Points on a hilly landscape, in no order, each with its height.
From any point a ball rolls to the lowest of the 2 points nearest to it. It stops when none of these is lower. Distance is the straight distance between rows; heights are no part of it.
K_553 (h 5.31): [103  96  94 115 110 101 103  62  96  86  70 110 133  98 100 102  78  91
  82 109 118  90  90 118]
K_592 (h 1.57): [ 89  89  88 111  93 115  70  79 116 112 101 105  94  94  88 118 106  78
 104  99  86  98  83 101]
K_419 (h 5.74): [101  95 114 135 108  76  82  79 120  76  85 119 137 123 100  84 103  85
  80 116  75 105 112 113]
K_829 (h 2.39): [110 102  76 104 109  96  97 111 114 106 109 116  93  91 111  91 101  89
 106 115  86  96  86 108]
K_675 (h 4.70): [117  75 108  95 115 122 140  82  87  86  90  95 124 121  85 102  76 119
  69  99 119  85 114 119]
K_970 (h 5.95): [ 88 106  95 119 114 100 113  90  97  89  93  99 118  75  97 112 100  77
 113 102 101  96 108  96]
K_409 (h 2.52): [101  75  95 106  97 127  84  72 100 107  86 102 111 115  77 114  91  83
  90 107  92  92  76 112]
K_808 (h 3.89): [101  82 118  71  93 102  94 118  93 107 109  88  84  94  81 112  81  96
 101  91  92  99  79  80]
K_279 (h 2.15): [ 93  87 103  85 119 101  79  94  92 124  96 112 114 106  93 102  99  95
  93 106 105  93  89 101]
K_477 (h 6.00): [117  98 129 116 100  91  74 111 116  90 112 117  98 104 107  89 111  85
  99 108  82 107  87  99]
K_867 (h 2.65): [ 84 105  99  90  77 111  70 117 111 120 118  97  68  91  69  98 101  94
 114  92  94 116  61  76]
K_21 (h 1.56): [ 78  68  70  77  45 122  69  96 113 119 111  95  73  73  71 112 121  72
 102 115  91  91  76  88]
K_100 (h 5.29): [ 96  94 112 118 117  74 109  85  90  70  95  93 136 138 110  77 102 122
  76 112  77 106 139 114]
K_326 (h 0.53): [106 123  96  89  99  86  64 111 107 126 114 108  89 107 105  95 112  85
 112  94  84 125  82  80]
K_610 (h 6.45): [ 91 103  95 109 130 114 133  93  90  97 106  89 109  79  92 103  98 108
 100  99 114 104 119  97]
K_246 (h 1.95): [ 82  97  82  89  92 129 108 104  90 132  92  92  91  93  77 103  98 100
 118 101 112  90  90  93]
K_614 (h 2.43): [ 83 142  90 111 117  86 112  99 115  75  89 112 113 110 129 109  98  89
 115 102  98 116 100 119]
K_436 (h 3.33): [ 98 112 102  94 132  88 114 101 104 101  90 105 131 112 124  92  83 116
  86 106 112 105 122 114]
K_367 (h 2.72): [103  90  95 116  99 111  75  98  98 107 112  96  72  95  87 111 111  91
 108  87  83 105  82  84]
K_234 (h 5.79): [108 104 123 110 104  90 103  92  93  89  99 108 116 104 110  90  99  88
 101 105  86 105  97 112]
K_152 (h 2.32): [122 113 118 115  95  65  87 122  96  93 105 100  93 127 126  97 109  91
 106  85  66 122 110  90]
K_544 (h 2.89): [126 114 113 103 109  85 113 117  77  94  97  88 106 137 118  98 100 121
 105  82  93 103 133 107]
K_145 (h 3.43): [ 90  94  79  89 104 119 126 114 106  99  90  92  83  80 106 107  88 106
 107 100 122  71 110  98]
K_178 (h 5.96): [104  85 105 131 105  97  74  77 122  93  89 116 119 111  98 103  98  75
  83 105  81  98  99 111]
K_720 (h 5.06): [108  91 125 110 108  76 116  95  76  77 108  93 110 144 118  73 108 131
  79  93  78 105 141 108]
K_462 (h 1.53): [ 89 130  80 103  98  91  92  90 115  96  91 115 117 101 125 106  87  66
 112 108  93 105  95 119]
K_804 (h 1.27): [ 72 111  75  86  41 116  82  98 122 121 106  91  73  63  93  88 117  73
 129 111  89 105  87  81]
K_257 (h 2.96): [120 106 135  89 115  76  99 126  85  89 115 101 103 112 115  72 104 107
  95 107  88 119 110  84]
K_127 (h 0.51): [ 86 117  62 103  98 107  77  78 115  94  96 112 116  89 100 107  90  64
 111 116  95 100  92 116]
K_440 (h 2.61): [117 123 125 114 104  77 114 116  82  90 103  95  99 138 136  84 107 109
 102  89  76 127 126  96]
K_421 (h 2.44): [110 113 104  96 115  98 115 114  99 104 106  91  85  83 107  99 103 110
 115  92 100 108 100  83]
K_957 (h 3.62): [110  64 117  86  71 106  79 112  94 114 114  99  67  97  90 120  93  88
  89  87  91 102  64  81]
K_372 (h 1.28): [ 91 113 101 110  85  93  71 119 127 114  98 108  90  95 109 121 108  74
 118  93  89 100  93  93]
K_857 (h 6.58): [ 77 116  72 109 100 119 119  85 117 101  85 107  91  71 118  89  95  93
 113 114 119  87  90 100]
K_12 (h 1.47): [ 88 103  82  91  61 109  86  97 101 107 110  86  63  60  96 102 112  87
 123  99  93 103  81  77]
K_302 (h 5.30): [ 94 115 105 119 123  68 102  81  91  71  72 108 146 112 104 102  94  94
  91 104 104 103 124 111]
K_271 (h 1.38): [ 59  89  66  89  42 120  80 103 117 122 103  97  77  71  78  98 122  83
 121 117  92  92  86 100]
K_139 (h 5.70): [ 79  93  89 114  90 116 107  76 103  96  81 113 116  83  94 114  83  84
  96 114 122  83  81 122]
K_321 (h 3.23): [126 100 125 111  79  81  75 139  98 104 114 101  75 104  97 101  98 100
 105  88  94 121  76  76]
K_265 (h 1.97): [ 92 108  93  83  94 102 107  96  97 105 107  91  75  69 104 100  98  96
 119  94  94 102  87  80]
K_422 (h 3.78): [105  81 108 108 111 117  86  98  84  98 101  90  83 114  97 115  99 107
  97  90  97  95  92 102]
K_53 (h 4.98): [109  90 103 114 119  97 133  72  84  84  80 101 138 100  89 102  83 111
  77 101 122  91 117 117]
K_910 (h 3.37): [116  85 135  86 113  97 106 108  79 109 113  95 103  98  99  89 100 112
  90 100  98 112  99  88]
K_686 (h 4.37): [117 105 114  79 119 115 139 106  90  98 126  95 104  98  98  93  96 134
  90  95 126 101 115 120]
K_82 (h 4.88): [115  91 129  94 116  95 127  91  80  84 111  93 119 133 108  80 105 146
  71  96 106 102 137 122]
K_934 (h 4.92): [119 123  98 100 128  90 143  86 106  76 105  93 142 135 108  74  98 145
  66  94 129 105 157 129]
K_470 (h 1.72): [ 59 102  62 103  72 115  92  93  99 117  96  98  92  76  89 114 113  84
 125 109 102  91  92 108]
K_998 (h 2.81): [ 74 106  82  86  69 113  53 101 120 116 124 100  67  83  67 103 114  75
 116  93  88 111  77  75]
K_20 (h 5.52): [101 111 113 119 122  85 119  95  89  77  95 101 130 104  99  99  96  91
 103 102  92 104 119 111]
K_493 (h 4.68): [113 108 128  87 125  94 129 105  88  97 119  95 111 113 120  83 104 135
  83  94 113 114 128 111]
K_489 (h 1.81): [ 93 117  91 100  76  99  80 133 123 124 103 105  77  81 115 109 114  92
 124 107  97 107  83  83]
K_241 (h 6.20): [115  76 129  96  99  87  74  98  85  93  94 114 109 142  89  78 103  89
  84  98  83  88  95 102]
K_73 (h 6.64): [ 91  75 103  93  84 116  94  93 102 100 100 110  82  69  91 113 110  90
 103 110 110  81  68 100]
K_736 (h 2.87): [ 98 106 109  83 129  85  92 102  90 111  91 105 118 121 100  92  95 113
 100  93 101  99 102 103]
K_496 (h 2.17): [ 76 126  69  97  88 100 104 129 131 113  95 100  75  75 122 104 113  89
 125 115  99 103  97  81]
K_11 (h 3.95): [ 89 114  76  82 102 115 129 124  97  96 107  83  66  76 116 108  98 118
 120  88 124  87 114  92]
K_364 (h 6.19): [ 80  93  94 102  87 119 112  81 109  98  90 103  92  65 107 106  97  95
 108 115 118  83  81 109]
K_378 (h 4.86): [110 103  91 100 132 100 135  84 103  80 107  93 132 124  94  97  88 150
  60  88 130  98 143 135]
K_665 (h 3.64): [ 98 109  85 104 131  95 125  84 113  91  79 102 134  99 121  99  69 124
  68 110 134 100 124 117]
K_928 (h 3.39): [117  84 115  96  71  78  69 126  95 117 116 104  75  98  93 115 100  84
  97  77  92 106  72  78]
K_701 (h 1.84): [ 76  78  83  90  17 106  76 106 103 115 115  86  49  66  67 105 122  91
 109  95  95 112  67  71]
K_208 (h 4.72): [119 133 102  84 130  99 136 106  99  92 106  81 113  96 114 105 105 123
 105  89 122 111 144  94]
K_673 (h 2.38): [ 86  95  83  80  86 120  84 113 100 129  99  91  70  90  72 100  99 100
 118  98 101  93  76  75]
K_733 (h 6.11): [116  79 127 104  92  97  61 112  97  93 117 120  88 120  87  91 108  81
  91 100  86  99  78 100]
K_629 (h 6.28): [113  93 140 104 101  84  90 105  82  83  91 103 111 151  87  68 107 117
  92 102  82  92 108 103]
K_397 (h 3.91): [111  83 119  86 106 119 134 103  88 110 117  95 100  96  96 102  90 123
  91  96 106 102  95 108]
K_392 (h 1.23): [ 97  89  75 113 109 111  89 107 113 101  97 118  93  92 102  98  95  78
 102 114 106  75  88 108]
K_299 (h 6.48): [125  78 111 117 114  94  98  91  94  88  71 104 129 129  96  87  92 104
  78 110 103  78 117 110]
K_568 (h 3.36): [ 95  97  84  89 126 110 124  81 107  98  79  93 115  88 112 108  66 113
  81  99 130  81 117 105]
K_578 (h 4.38): [ 93 124  89  78 122 107 135 111 100 101 114  79  86  85 115 116 102 131
 107  79 124 104 134  93]
K_167 (h 4.36): [107  76 117  85 109 114 129  84  80 109 101  98 122 110  88 100  85 110
  79 106 102 101  96 115]
K_635 (h 4.69): [116 100  95  91 134 109 139  94  99  97 113  99 121 101  98  93 100 140
  74  92 137  93 132 123]
K_160 (h 0.57): [ 86  80  84  96  97 136 112  83  95 120  88  98 104  99  65 111  97  99
 102 107 105  89  80 104]
K_49 (h 3.00): [116 107 105  98  95  88  99 141  97 105 121  89  67  83  99 103 105 118
 112  95 104 116  84  73]
K_960 (h 6.37): [133  81 130 109 105  98 110  95  78  94  85  97 112 135  90  86 104 117
  90  91  96  85 114 104]
K_259 (h 1.70): [ 92  95  91  91  40 100  79 117  94 106 117  79  49  60  87 110 110 101
 121  98 100 111  72  68]
K_40 (h 2.47): [ 71 121  78 104  92 104 113  99 101 107  97  95  96  79 104 121 111 104
 132 101 102 100  99 110]
K_447 (h 3.17): [121 102 116 105 104 100  82 118  82  96 100  90  95 134 105 104  92 109
 103  91  86 103 107 107]
K_600 (h 1.14): [108  93 103  81 100  91  61 101  99 133 107 106 101  93  97 106 111  86
 104 101  94 107  81  88]
K_974 (h 3.35): [ 76 135  78 104 112  95 124  97 109  88  93 102  91  88 127 117 105 100
 122  94 103 106 102 104]
K_889 (h 1.51): [116 123 106 112 112  99  93 111 117 106  95 102  76 100 116  92 113 104
 115  92  94 113  90  73]
K_619 (h 1.92): [111 120 104 114  96  76  85 122 106  97  99 110  92 111 125 115 109  78
 117  90  81 106 101 100]
K_143 (h 5.17): [101 106 105 123 121  68 125  79  88  69  73 107 152 109  96  93  89 121
  70 106 122  98 132 121]
K_183 (h 1.83): [105  74  86  86  55 119  68  83 120 115 114 110  83  86  63 123 117  62
  99 100  85  91  70  93]
K_900 (h 2.64): [103  94  87  94 115 109 113 100 107  94  85 101 101  94 108 100  74  96
  99 103 110  76  99 104]
K_330 (h 5.55): [105 102 115 124 109  68  83  87  97  77  86 105 127 137 118  80 111  96
  91 109  74 101 126 107]

Where does a ball stop that starts at each point below?
K_665: K_326
K_960: K_397
K_419: K_397
K_20: K_397
K_139: K_397
K_447: K_372
K_910: K_372
